Each row is a point on a tangle of strands that fork, close into loops and nearly touch. The rows are in no order.
(in the rows, 128 means zero)
Two points are linked if the straight distance between their rows is under 157. Some points are linked to none.
turo: [149 157 139 100  90 109 141 146 148 139 184 127  87 118 109 187 147 128
 161 139 129 131 155 151 145  89 137 144 103  91 128  99 131 131 149 150]
Doke: [127  85 156  87  57  83 125 151 121 117 124 130 154 138 108 104  77 100
 169 159 124 161 131 167 148 157 124 107 158 118 117 145 135 187 153  70]
tosa: [124 116 134 138  65 139 173  98 110 101 153 172 139 132 137 104 124  88
 162 177 149 160 124  97 157  82 165 185 133 130 181 138 135 102 153 137]
rim: [159  99 151 126 119 138 118 109  99 136 148 125 124 109 155  40 158 139
 128 149 155 137 142 133 127 128 121 148 181 104 122 126 131 155  66 120]
gub: [150 125 123 141 125 113 137 127 111  64 114 132 138  90 127  70  82 121
 144 147 129 137 119 115 140 119 109 159 183 165 104 113 155 157 117 112]
zar: [151 116  94 105 135 113  50 154 165 104 107 122 173 108 115 138 113 158
 135 158 128 115 138 139 193 178  79  74 133 132 161 118 155 147 163 118]
nim: [120 158 122 144  92  95 156 140 125  74 141 121 124 109  96 172 126 145
 135  80 110 105 114 127  98 115 175 161  82 135 117 115 125  91 112  95]
kosal: [125 126 103 170 158 157  95 138  88 108  83 122 137 134 121  75 118 137
 103 128 132 104 144 140  92 104 167 105 165 126 107 157 124 157 131 151]
mer: [114  89 177 129 150 167 191 120  86 129 125 170 144 142 162 146 120  82
 109 103 125 141  80 119 106 150 153 181 152 150 151 125  86 121  96  99]
pizip: [152 142  95  97  80 109 143 135 144 135 193 127 115 133 124 134 121  88
 127 157 113 132 142 120 131  79 142  97 121 143 154  78  99 119 217 214]
zesid: [120 169 147 103 110  94 115 125 138 115 152  62 115 121 140 150 100 124
 124  59 125 158 137 135 109 123 140 107  99 138 127 112 124 152 151 108]
Dufu: [150 129 101 149 109  89  74 124 136  73 121 123 147  74  97 108 110 177
 110 138 159 114 166 155 111 123 146 116 138 107  99 134 133 140 120  99]
komoz: [178 170 130 144 154 149 151  94 133 103 158 104  87 115 144 115 110 137
 141 139 134 106 162  86 122 121  70 166 112 129  88 149 147 136 112 135]
kifa: [122 112 113 103 125  74  51 139 143 176 116  74  90  90 140 156 146 161
 115 100 142 148 169 195 198 156 109  95 128  91 123 146 133 141  61  97]
Konim: [126 101 129 132 138 165 116 138 103  82  87 108 131  97 143  99 136 122
 110 143  91 143 107 113 103 163  82 114 196 141 110 115 124 150 112 127]
gelu: [174 159  69 139 184 146 140 118 119 136  96 119  75 133 162 111 131 126
 162 169 129 126 132  89 172  86 134 163 122 169 144 164 131 120 170 194]
zer: [170 135  66 137 131 117  56 143 151  74  99 102 148 115  98 161  74 173
 123 122  99 116 165 113 183 144 110 100 133 171 133 169 163 128 151 123]
Dunul: [105 125 112 105  84 125 114 118 170 126 134  83 149 171 121  91 140 137
 137 100 120  71  93 140 154 170 117  82  56 138 130 142 125 168 176  36]
Zis: [125  94 108 144 105 162  79 142  79  74 115 165 183 131 106 105 100 149
  82  98 136 147 118 113 144 114 162 156 180 178 168 153 138 128 138 147]
feko: [ 82 139 136 136  98  78 156  88 132 144 173  85 118 123 149 118 101 148
 117  64 178 109 133 147  51 122 192 112  52 127  92 128  90 107 113  57]
tiv: [ 99 113 127  79  99  74  82 151 147 161 116 110 119 120 146 167 120 111
 150 120 131 188 112 163 209 142 114 128 138 116 182  92 153 137 121 129]
kul: [134 144 109 114  76  98 104 114 128 117 136  98 106 137 128  89  69 163
 111  69 142 135 172 152 163 100 169 138 108 169 134 178 152 138  98  98]
dad: [135 169 148 156 153 132 152 108 115 147 209 125  72 108 135 172 175 143
 127 131 113 162 165  95 121  85 130 190 100  99 133  80 132  92  66 177]
sot: [124  99 155 149 141 155 203 113 129 104 160 142 110 100 180 145 207 105
 134 195 162 121  73  86 127 106 106 171 153  88 153  54  94 103 115 103]
tagib: [112 119 144 103 144 137 128 139 148 158 109 138 110 136 125 242 135 120
 105 110 142 132 113 134  97 183 114 108 123 139 150 149  91  77 170 113]
sof: [193 157 130 153 130 127 164 124 105 108 197 102 108 143  89 110 135 106
 125 122  83  89 123  82  68  97 180 121  96 145  93 102  84 101 150 169]
luzod: [146 136 136 136 140 137 178 103 138 156 168 210 153 178  85 132 149 151
 146 108 139  51 107  95 126 106 137 168  71 111 121 146 138  70 126 167]
mube: [141 101 122 142 127 160  88 117  99  97 110  64  98  90 147 125 184 119
 112 172 101 120 141 125 114 155 100 107 181 107 125 132 104 131  79 113]
Lasiv: [104 148 129 110 109 115 146 126 148 124 140  62 113 152 134 143 148 121
 150  83 116  91  77 123 116 175  90  85  63 118 112 103 111 150 144  41]
Dez: [171 141 108 140 155 129 107 157  98 116 115  83 115 133 149  59 170 108
 180 170  92 104 119 136 162 107 146 109 130  92 150 112 148 153 134 148]
Tudef: [ 93 128 141 130 119 135  90 115  92 136 146 131 129  79 118 101 136 124
  81 112  97 187 152 139 110 122 151 140 164 105 113 108 136  97  32 179]
mozig: [109 133 117 182 168 161 139  78 109 144 165 154 132 143 143 103 158 127
  81 128 139  96 105 108  92 106 196 166 122 136 122 118  91  58  95 178]
Tupiz: [111 132 101 147  71 120 122  92 138 122 148 125 121 132 128  74 134 127
 160 179 158 125 162 134 164  59 172 157 107  97 164 150 164 126 141 133]
gede: [ 98  93 115 127 116 105  87 155 110 143  47 112 132 127 108 146  98 145
 107 126 118 173 158 201 140 132 146  83 181 102 105 176 123 181  84 114]
mig: [ 68 121 141 117 131 139 193 135 143 161  93 195 117 159 146 165 167  83
 149 169 136  98  85 173 132 120 135 154 100  65 118 120 119 131 114  98]
fanu: [124 156 113 130 159 163 110 108 159 140 109 122 105 132 143 156 149 146
  94  84 145  55 115 138  97 149 103 111  79 133 121 133 120 148 142 112]
nete: [157 174 140  84 125  88 162 139 155 130 140  96 129 152 114 109  86 108
 142  77 115 109 117 153 146 127 130  95  99 144 110 104 139 165 156 122]
Gof: [141  83 172  92  72 186  97 144 107 126 143 111 162 159 107  91 115 149
 137  71 108 127 158 138 119 196 103  86 128 143 152 152 141 201 126  72]
gule: [168 124 135 108 116 127 156 144 119 142 161 153 121 119 122 145 102  85
 160 185 105 179 144 101 126  99 120 143 160 145 125 115  88 119 192 206]
das: [ 86 104 168  90  79 173 145 121 150 136 134 138 154 161 110 109 123 120
 129  62  92 120 122 130 119 194  66 105 103 127 131 130 160 163 112  85]
zin: [178 158  91 152 169 118 130 133 137 131 115 100  87 168 136 111 105 133
 153 139 127  93 117  93 175 123 164 138 108 217 134 179 139  91 169 141]
zinor: [205 157 159 107 160 140 149 163  97 123 141 124 107 140 117 158 130 116
 167 112  87 160 108  91 140 125  93 142 116 122 134  93 135 148 152 172]
Debet: [ 76  88 110 135  97  98  94 129 122 147  69 112 118 110 138 150 113 108
  96 169 118 159 158 178 119 128 148  78 201 102 110 148  99 120 123 146]
Kap: [181 123  91  76  87 100 119 146 167 109 157  97  77  96 179 133 135 110
 126 167 170 109 121 163 144 118 117 105 151 139 134  77  90 183 181 100]
zataz: [122 109 129 123 109 137 116  78 116 159 152  96  97 116 197  96 162 126
 100 139 173 143 141 125 111 117 131 143 161 129 155 138 104 128  90 111]
teso: [124  82 150 102 125 167 151 149 124 125  86 203 149 146 126 152 124 113
  96 120 142 119  97 160 127 177 153 139 159 150 144 147  97 113 107  88]
Kav: [107 132  99 161 141 117 151 106 137  69  90 170 149  89 128 148 132 115
 116 173 140 123  92 106 116 107 143 184 148 149 132 114 123  99 146 121]
riniz: [144 127 123 175 154 132  57 120  80 127 136  49 105 113 128 124 145 162
 110  93 119 133 177 102 113 136 165 125 131 129 124 165 133  92  84 136]
zan: [107  94 139 114  87 130  88 118 108 105 162  74 148 106 113  98 163 139
 121 103 121 138 140 132  95 161 144  78 151 100 128  89 121 165 119  99]
Fotom: [166 123 107 121 134 146 128 188 105  93  85 179 141 148 112 128 126 116
 150 134 130 114  86 118 167 122 151 139 136 168 166 137 133 155 191 128]
luru: [135  97 151 101 106 146 127 168 112 136 121 143 180 170  97 103 129 106
 162 101  95 142 101 121 129 156 147  95 144 155 164 125 135 142 176 122]
Vukup: [156 151 168  94 132 133 180 154 115 148  91 138 110 174 129  87 108 105
 148  70 132 129  91 159 125 128 172 113 100 160 108 143 127 197 145  90]
pimi: [133 141 119 125 141 116 141 122 155 161 118  90 131 196 141 120 110 103
 159 116 101 111  92  94 159 155 136  99  90 174 155 175 135  88 183 109]
Nesob: [177 134 121 114 129 131 155 116 132 155 144 195 138 127 108 119  58 122
 147 187 139 151 166  93 138 100 134 152 155 167 110 167 107 101 177 206]
Gem: [142  73 129 101  81 115  93 170 119 112  93 158 189 133  78  67 107 153
 157 143 134 109 107 174 150 161 138  89 167 113 116 147 150 190 116  48]
Durek: [103 121 110 112  92  85  80 130 137 149 132  85 108 106 131 140  97 174
 122  98 146 147 163 158 153 146 141 143 126 135 124 173 144 106  61  67]
suku: [159  74 143  92 127 103  86 147 155 149 135 133 159 122 125 133 143 142
 166 199 154 118 117 127 178 191  61  89 140 103 143 115 126 105 148  87]
zuke: [111 126 133 173 117 160 171  89 120 129 182 188 155 177  79 121 142 129
 106  97  99  60 107  99  75 105 185 144  84 108 112 132  94  62 115 164]
nula: [182 133 138 104 145 160 156 130 146 150 141 142  89 114 154 138 141 126
 158 193 149 119 170 103 132 115  61 140 130  93 110 132 122 158 140 146]
dumo: [109 135 138 161 188 123  94 107 140 178  89 112 137 130 131 162 129 143
 136 150 131 127 132  99 131 188 114 120 111 129 129 181 151  78 130 119]
runib: [ 92 136 127 109 111  95 135 115 155 149 169 122 120  85 154 122 156 107
 105 150 124 144 129 175  85 110 113  84 159  98 105   9 123 132 109 175]
ledo: [137  95 154 179 194 159  95 105  92 140 119 128 145  92 146  91 173 148
  87 155 184 144 149  97 103 127  96 147 164 102 115 121 128 123  64 144]
luni: [140 108 185 130 167 195 180 105  83 132 159 168 100 129 148 178 166 108
 119 146 110 179 101  47 143 138  90 210 119 131 161 118 107 106  88 158]
puseb: [ 99  90 133  98  95 113 105 140 144 142  87 136 104 106 126 208 102 128
  95 154 130 145 148 162 132 188 110 106 166 135 126 175  96  99 114 104]
ravin: [159 128 155  98 123 140 149 161 106 108 132 108 101 138 135 156 163 100
 165 134 102 129  86 105 129 136  99 134 128 111 149  98 120 159 149  88]
Miteg: [ 92 123 179 132 120 113 210  80 123 173 194 123 137 163 131 139 160 101
 120  78 103 128  91 106  71 121 123 136 100  91 108  79 104  78 100 113]
nezi: [113 148 130 163 148 135 127 134  83  86 130 136 110  97 112 208 131 122
 147 141  95 177 135  59 119 124 141 183 119 130 152 145 132  75 126 161]
ber: [152 168 174 135 134  84 198 121 118 126 169 151 161 148  71 108  89 116
 161  93 117 151 126 105 109 101 157 153  86 133  97 119 148 114 134 140]
baro: [101 153  99 109 166 150 203 123 166 152 104 199  96 138 145 171 154 115
 128 154 127 114  87 130 150  92  98 169 130 125 128  87 120 105 115 198]
Fomop: [177 123 115 127 165 117  86 147  96 163 102 136 120 115 128 109  57 148
  80 118 134 167 181 155 139 132 152 130 184 164  89 177 118 137  96 195]
zomaf: [ 62 123 115 145 108 141 114 108 137 120  80  95 130 129 154  93 126 133
 124 119 125 121 126 149 128 149 108 112 115 111 117 150 140 179  97  78]
fito: [141 105 104 134 136 127 134 100 151 140 139 169 167 116 151  89 160 133
 136 191 203  96 109  99 132 136 114 143 130 134 151 127 129  96 169 125]
ritom: [111 166 130 116 153 123 134  97 189 175 124 140 112 118 152 157 139 137
  92 119 186 101 141 157 115 133  81 127  80 100 116 118 136 131 154 144]
Ris: [141 108 109 135 115 157  77 126 117 118  74 131 134 143 148 126 116 151
 123 144 180 157 153  98 159 144  89 134 142 157 179 214 142 166 170  96]
Raz: [111 144  53 165 107  94 112 102 147 128  97 102  92 120 160  81  75 132
  99 155 140 118 168 153 139  59 184 106 154 181 122 169 123 119 149 165]
Nisos: [155 118  80 167 108 103  53 128 135  54 130  79 183 113  87 107  63 198
 103 131 129 104 183 130 136 123 138  64 144 150 113 173 158 162 158  90]
vure: [136 104  95 150 149  97  80 155 113 154  75 124 154 138 111  92  60 168
  81 100 146 152 172 183 134 123 155  86 216 138  64 197 106 150  88 145]
tiko: [145 130 156 103 120 124 122 135  99 151 127 100  94 157 138 105 145 126
 124  82 162 106 115 157 132 136 176 126  92 137 138 160 121 164 110  62]
Nes: [128 143  94 117  99  79 127 137 151  70 110 130 145  76 117 124  94 121
 128 169 132 123 115 157 140 106 131 135 158 140 114  98 134 136 148 106]
pifeb: [ 76 125 123  91  91 123 120 153 168 109 102 165 141 105  80 183  93 167
 109  70 110 111 142 193 119 168 105 115  99 118  98 142 143 133 113  90]
zos: [ 94 124 115 106 120 105 116 125 155 142 124 125 140 116 140 140 134  96
 107 159 132 136 126 170  88 131 142  65 153  94 135  81 109 122 146 161]
lofi: [111 136 105 158 147 143 120 126 148  97 124 133 141 112  84 154 121 142
 127 143  40  93 128 117 101 151 113 103 143 128  97 129 144  78 123 173]
Laduk: [127  87 103 109 118 134 157 129 154 137 153 150 107  96 184  99 190 116
 133 195 188 122  91 136 141 114  99 136 172 110 163  73 101 122 140 124]
rorum: [115 142  99 165 163 100  97 128 116 119  83 165 149 117 108 185  82 159
  84 132 159 147 162 137  82 115 178 144 149 157  94 177 113  95 150 162]
keb: [125 136 146 127 113 139 162 100 139 134 165 110 132 163 119  93 130 152
 125  39 156  79 108 126  88 124 180 122  48 134 129 156 119 119 127  45]
ran: [120  85 140 160 139 175 116 143  90 103 127 180 194 132 115 106 156 123
 156 147 114 158  94  69 156 140 121 173 147 132 205 126 150  87 125 141]
nad: [153 122  98 112  85  79  50 125 154 118 172  46 107  97 140 136  99 145
 138 132 125 106 166 153 209 158 108  77  87 120 115 128 133 175 125  42]
kimag: [154 122 187 147 201 143 120 128  98 183 134 152 156 109 112 104 142 133
 118 153 138 139 129 110  65 157 111 121 141  99  82 129 116  97  91 163]
bikat: [102  93 135 122 114 139 153 148 123 124  56 174 118 128 150 140 146  95
 122 160 158 127  73 155 150 131 120 153 143 112 145 145 109 145 109  72]
tam: [107 107 164  92 143 140  91 159  99 144 120 148 168 112 109 108 132 132
  93  81 126 184 124 161 125 154 130 111 176 124 128 107 133 142  77 143]
buk: [110 156  87 136  57  83  97 123 145  65 118  70 122 120 117  92  51 154
 118  64 140 138 202 162 163  91 151  96  92 159 115 186 143 186 131  69]
Tade: [120  90 159 113 136 149 137 155  93 171 129 182 151 160 134 109 172 111
 191 168 134 162  96 106 167 122 144 160 132  97 193 126 130 103 144 173]
Supav: [136 138  86 129  97  70  63 114 168 159 160  67  86  90 152 130 149 176
 133 142 159 119 182 193 185 101 120 106  79 105 124 112 139 160 112  89]
sovip: [ 74 162 106 128 128 114  99 136 177 121  81 129 114 101 116 163  90 163
 117  99 115 135 167 166 160 124  76 135  92 112  93 149 167 140  95 136]
Fafen: [120  86 181 158 164 168 163 119  69 162 116 174 133 143 165  78 102  86
 116 146 141 166 108 118 102 138 162 172 171 133 119 144 108 128  75 143]
bes: [192 105  96 142 177 135  75 186 102  91  58 150 145 135 128 120 124 154
 114 102 151 112 102 138 164 134 145 127 150 193 152 175 137 170 164 111]
pafim: [ 91 131 109 105 148 144 155 106 177 163 111 185 120 125 137 136 115 127
 126 141 109 113 111 128 147 150  79 132 155 141 115 131 132  93 121 196]
nol: [132 115  89 110  88  81 137 115 192 146 151 134 162 129 126  71 152 128
 159 181 181  73  98 144 159 115 130 117 100 118 146 106 135 123 183  92]
nogek: [ 99 158 118 111  69  83 174 124 163 109 193 109 122  97 149 131 151 102
 124 142 147 129 125 146  73  88 108 112 133 104 104   5 115 163 156 130]
muk: [140 146 164 115 188 137 144 183 104 109 100 162  95 119  91 190 143 125
 123  83  89 127  85 144 127 138 136 159 119 126 115  99 143 127  79 130]
Gidi: [129 131 126 152 103 160 116 143  83  90 107 149 173 177  91  82  64 134
 117  81 115 150 144 105 128 120 181 135 144 214 154 181 166 137 150 143]
fibig: [122 157  57 153 127  82  91 110 157 143 132  67 116 109 155 115 130 155
 104 121 131 113 171 174 133  68 175  92 121 142 119 108 138 118 138 164]
Kadim: [137 122  75 147 156 113  77 133 141 122  86 136  87  72 120 161 170 168
 103 177 150 115 158 139 177 128 101 151 161 130 119 142 137  86  67 164]
vapu: [130 127 135 157 141 169 150 116 102 101 104 167 157 158 133  56 104 106
  98 140 168 123 128 120 106  81 162 127 137 146 134 154 124 157 172 162]
bup: [140 129 125  99 151  97  72 161 130 165  94  99  91 106 129 202 128 150
 139 120 126 176 155 160 182 151 117 114 117 113 139 146 138 142 117 130]
daka: [162 145  74 164 172 102  41 109 114 137 128  54 121 116 139  99 120 175
  99 106 148 131 189 149 130 108 172  86 147 150 120 154 121 113 121 155]
nudal: [ 95 114 131 112  56 149 142  86 148 166 176 109 115 142 152  90 148 119
 121 130 126  86 145 137 104 143 152 119 119 111 126 155 111 112 109  92]
sipiv: [147 137 145 160 161 119 198 102 125  78 149 167 131  97 151 164 145 107
 136 169 151 148  85  76 101  97 108 201 131 135 144  85 105 100 145 118]
mokos: [ 91 110 166 119  93 145 126 104 114 140 176 146 148 121 107 181 181 113
 112 130 113 153 154 128 100 118 143 124 110  63 145 100 120  77 105 154]
Pesuz: [134 102 120 139 127 133  98 162 117 104  72 135 151 154 122 118  78 157
 109  71 141 130 109 156 132 160 138  98 153 193 131 184 139 175 142  66]
bunen: [108 124 106 130 143  98  80 121 164 168 111  46 141 178 151  86 113 131
 146 124 122  92 111 156 162 158 141  57  92 151 138 165 141 136 177  85]
pozim: [ 74 145 118 129 135 141 123 117 170 110  97  86  88 115 153 170 168 144
 112 100 123  62 100 139 133 165  55 103  37 110 117 133 112 165 138  40]
nomos: [143  89 119 108  73 106  66 114 121 123 153  45 122 101 125  90 131 159
 137 115 121 117 170 148 151 173 124  69 139  87 109 129 126 163  89  56]
res: [146 181 159 164 171  96 155 112 102 127 157 112 151 122 111  72  91 132
 137 120 128 132 154 102  76  91 153 145  98 140  58 103 155 120 111 162]
duri: [181 156 178 107 127  86 174 123 135 144 168  99 161 176  86  89  80 109
 159  88 117 160 136 103 141 124 125 109  76 166 114 114 157 139 178 123]
puvov: [115 132 135 151 151 149 184 122 139 159 109 189 150 170 115 136 159 122
 159 153 154  65  96 135 113 107 138 142  77  76 120 132 125 104 135 140]
tir: [115 175 150 119 170 142 171 106 155 158 164 146  71 119 153 217 169 160
  80  68 128  89 128 134  95 134  81 146  93 112  99  89 103  90  70 145]
poged: [136 133 138  96 103 120 113 145 150 149 190 142 125 108  85 182 191 151
 149 157 120 128 156 143 152 105 131 130 104  49 136  73 168  96  92 151]
bugog: [135  82 128 172 135 149 110 169  68  82 102 178 185 137  86  99 113 127
 136 148  89 151  83  90 126 151 158 165 196 175 145 144 151 103 118 133]
Vezam: [113 154 116 118  79  90 123 114 144 124 181  59  80 104 158 180 124 104
 129 125 127 155 182 137 105 102 138 116 114 114 133  90 118 114 152 146]
teg: [ 96 116 189 145 141 166 169 106  95 175  84 141 148 163 155 117 100 100
 132 142 143 164 145 122  90 149 149 135 128 102 133 186 123 160 111 102]
feg: [ 99 119 121 116 145 156 163 103 151 143 103 200 132 148 127 209 118 119
  88 117 110 124 100 106 100 152 115 146 129 171 145 159  99  75 149 162]
gazu: [135 153 124 105 129 145 180 142 144 134 121 108 107 153 182  84 152  76
 173 148 131 123  99 129 138  90  81 101 121 103 153  87 127 184 190 162]
giluz: [123 145 152 174 213 185 115 155  78 114  95 143 135 149 109 103 153 134
 107  92  72 113 117 110  97 151 113 144 124 127  98 123 149 125  68 183]
kozu: [113 111 155  99  90 111 148 138 131 136 137 147 161 149 121  80 115  97
 208 171 141 184 124  98 167 114 100 156 140 111 171 128 170 120 143 143]
gevov: [102 153 106 139 112  73 171 102 184 198 158 152 107 147 137 175 153 129
 148 147 162  89 116 155 118 103 158 150  76 115 129  92 119  71 150 138]
mugil: [101 131 130 173  96 130 141  92 105 139 146  61  93 156 150  97 133 124
 146 112  93 105 129 101 105 114 191 140 108 132 133 157 132  82  96  93]
zev: [168 160 142 144 161 154 152  98 125 122 158 133 107 140 143 110 101 133
 109 109 136 134 145  60 120 132 130 197 110 188 103 152 131  90 102 157]
rud: [141 141 128  93 159 135 139 167 120 120  96 121 131 127 168  89 119  80
 147 145 100 168 115 139 135  94  90  94 160 126 136  87 117 201 187 197]
Popeg: [141 104 115 103  99 135  98 158 131 105 119  90 141 105 155  77 162 117
 177 172 111 126 132 142 168 124  80  97 155  85 151  86 151 185 137 113]
Gese: [143 115 139 158 116 157 185 122  98  83 132 184 172 157 125  85 123  83
 144 173 135 136 101  72 113  76 168 158 118 151 162 144 105 123 200 166]
nukop: [116 140 148 152 157 157 136 132 135  97 129 129 166 118  95 130 142 132
 117  95  58 105  95 101 102 184  82 134 135 139 107 101 158  92  65 137]
fakev: [145 154 103 145 138 130 168 123 132 113 141  94 112 156 148  74 160  88
 162 172  99  95 120 122 104  73 143  95 121 106 121 100 117 158 187 166]
Sep: [157 112 162 148 199 154 159 136 122 161 138 173 177 161 114  90 127 120
 144 160 118 109  84 102  95 171  91 126 149 132  95 138 130  94 137 157]
ragod: [163 124 117 130 170 126 109 137 102 173 151 182 118 105 105 103  68 121
 115 167 106 158 151 126 121 126 148 145 181 158  82 144 113 106 111 232]
puped: [104  95  76 119 112  51  65 144 147 152 114 101 178 124 139 100  78 132
 130 154 143 177 143 160 189 142 140  65 208 140 152 130 139 119 150 129]
Dav: [125 167 145 124 121 132 182 117 142  74 169 125 121 105 127 128 175 112
 119 107 136 108  96 137  74  84 119 139 116  86 108  49 121 179 133 114]
zaz: [101 177  94  97 151 140 157 130 189 162 128 149  63 146 159 195 171 130
 141 115 115 128 106 123 194 100  68 153 101 127 156 105 147 120 135 160]
badu: [ 92 127 185 117 127 177 166 102 135 112 131 153 166 134 145 154 152 116
 117  86 125 141 101  91 106 144  64 149  94 107 156 107 153 151 127  86]
falen: [117 137 121 115  67 121 188 132 138 125 140 119 128 176 119 107 129  88
 156 131 104  80 106 155  81 105 171  92 119  97 103 101 113 139 165 126]
Nuno: [132 141 171 117 120 123 201 140 130 112 166 118  99 145 122 216 162 104
 156  97  85 142 100  75 120 135  75 169  90  96 149  78 117 112 115 104]
sodaz: [136 125  79 155 150  90 111 160 133 108  48  72 133 138 136  93  63 122
 136 164 112 128 123 149 170 149 102  76 175 162 106 179 125 196 166  81]
Zife: [163 169 111 160 117 120 138  99 137  99 189 104 126  97 109 116 107 146
 106 122 123 110 183 114  64  75 154 136  96 150  84  98 116 118 138 154]
Zoniz: [132 109  84 122  67  93  91 109 156 120 147 133 166 119 120  36 120 142
 151 170 165  96 152 146 189 105 133 126 130 103 142 124 163 139 129  92]
zon: [172 148 178 107 184 149 140 177 107 145 168 157 125 137  91 156 165 125
 143  85  83 137  91  99 130 142 109 165 128 127 119  72 132 117  98 157]
Nok: [126 156  89 121 133  64 130 128 153 134  88  93 137 153 152  42  54 108
 114 110 142 145 149 183 165  87 187  85 153 189 112 156 142 148 149 153]
Naz: [ 85 129 156 127  77 112 123  81 129 162 157 104 106 101 153 188 140 121
 112 145 153 165 188 140  83 119 137 118 110  77 131 115 107  97 125 131]
fepi: [143 130 147 146 106 123 201 134 121 136 149 129 143 171  76 132 133  99
 144 146  67  90 107 114  59 120 151  98 118  99  84 107  90 112 190 155]
Til: [157 127 148 141 190 217 123 152  84 119  68 171 124 153 130 139 145 143
 100 129 155  94 126 115 101 151 102 125 142 142 125 178 117 170 133 122]
zub: [148 131 126 103 153 146 152 108 181 165 143 161 154 160 125  94  89 121
 123 127 118  90 110 114 122 163  74 109 143 170 113 133 127 102 162 173]
sukud: [ 80 135 143 107  90 136 135 122 163 120 130 165 191 151  82  94 107 140
 127  75 102  92 117 160  98 158 112 119 110 114  98 129 156 151 120 110]
bena: [168 136 114 104 131 164 129 161 137 104 137 154  76  80 130 167 171 140
 148 190 120 114 144 126 165 113  66 145 152  85 120  92 139 155 102 160]
zod: [ 98 134 127  75 112 121 127 154 164 153 115 148 107 136 160 157 160 115
 143 119 160 157  96 149 202 115 111 153 106 113 172 103 143 138 150 113]
metaz: [156 101 129 102 122 147 100 165 124 153 103 122 153 160 120 128  66 125
 123  93  88 148 127 134 143 191 127  91 175 209 153 168 138 146 158 104]
vanal: [ 67 136 147 126  95  84 126  96 151 189 152  86  83 118 161 170 113 140
 114  71 160 129 159 161  72 137 169 117  79 110 118 141 104  92  92  92]
kalos: [123 122 119 143 104 106 118 128 135  67 139 143 162  89  79 162 117 173
 108 116 160 100 133 140  57 132 179 123 119 134 104 136 114 102 128  76]
mov: [112 177 137 147 141 159 150 131 119  74 112 135 128 126 112 108 149 145
 115  82 119 114 101 137 103  84 121 148  95  95 100  91 148 186 104 128]
semub: [119 114 137 147 140 158 114 123 101 102 113  98  87  81 138 184 184 121
 129 167 126 151 135 100 123 134 121 149 147 110 146 117 115 100  94 132]
domu: [102 127 104 171 171 135  98 115 150 147 111 103 147 129 115 113 124 150
 141 169  75  93 145 112 135 174 106  94 156 124 111 166 143  63 110 142]
deze: [106 119 140 142 116 114  94 114  71 143 150  71 111 127 154 117 101 118
 111  86 118 173 164  95 107 132 193 148 146 149 153 166 121  87  80 105]
mel: [ 89  99 181 116 120 165 188 107 124 123 153 161 118 152 143 210 181  91
 118 122 117 155  85  67 143 151  81 168 111 110 186  94 108  96 112 108]
bopa: [ 93 126 169 161 171 163 127 117  96 148  73 137 148 163 140 173 104 114
 129 115 122 179 144  86 106 157 110 136 108 143 154 202 148 124 140 128]
lodu: [137 148 129 137 151 142 106 147  90 134 185 132 104  74 105 131 159 146
  93 124 117 168 141 136 118  83 163 153 135 108 117  71 118 117  73 194]
Bonod: [135  94 158 104  85  92 109 141 147 143 125 127 141 114 121 139 120 111
 170 204 174 153 138 146 152 147 112 117 137  90 132 125 129 146 150  73]
zezul: [147 127 151  92 169 123  77 190  96 137  83 140 133 106 101 181 139 135
 125  97 129 168 102 175 136 149 140 122 148 120 148 112 137 148 114 130]
varo: [169 133 161 145 194 172 161 129  84 144 150 182 122 146 115 153 125 116
 144 135 114 165 114  35 144 139 101 206 111 166 128 140 122  89 124 186]
Fup: [113 168 142 160 195 133 164 126 130 140 149 174 105 121 121 189 205 148
 130 125 152 130 115 107 139  76 129 183  87  80 138  73 152 106  87 167]
Fibu: [115 125 123 164 189 165  96 118 110 112  35 127 135 139 137 101 143 154
  79  99 165 122 130 146 105 132  99 118 158 128 108 182 129 199 103 134]
neta: [101  94 145  96  74 155  82 139  95  92 124  96 158 119  97 156 145 131
 116  77 113 150 135 145  97 169 143  94 122 119 163 122 122 183 160  73]
lazoz: [144 145 130 147 122 139 168 122 110  78 158 156  96 114  96 199 119 133
 122 104  85 113 128  93  99 104 148 194 120 135 109 115 111  60  95 160]
Lep: [144 160  64 110 155 129 115 115 179 143 116 129  73 112 172 161 141 136
 136 144 142 118 122 110 202  95  91 140 115 165 160 131 151 128 174 173]

A piece is two or more points that can be reached from each other along the links. Count, over all rows, the pieces, the separate loops (a circle has one, a figure eight two, a Y none), the forks (points with three links) and the tips (points with one).
pieces => 5
loops => 5
forks => 15
tips => 15

A tip is a point with one link. Name the tips that can be reached along the links from each point below, in the order of the rows.
mube => Gem, Gidi, Til
mig => mozig, giluz
fakev => rud, Popeg
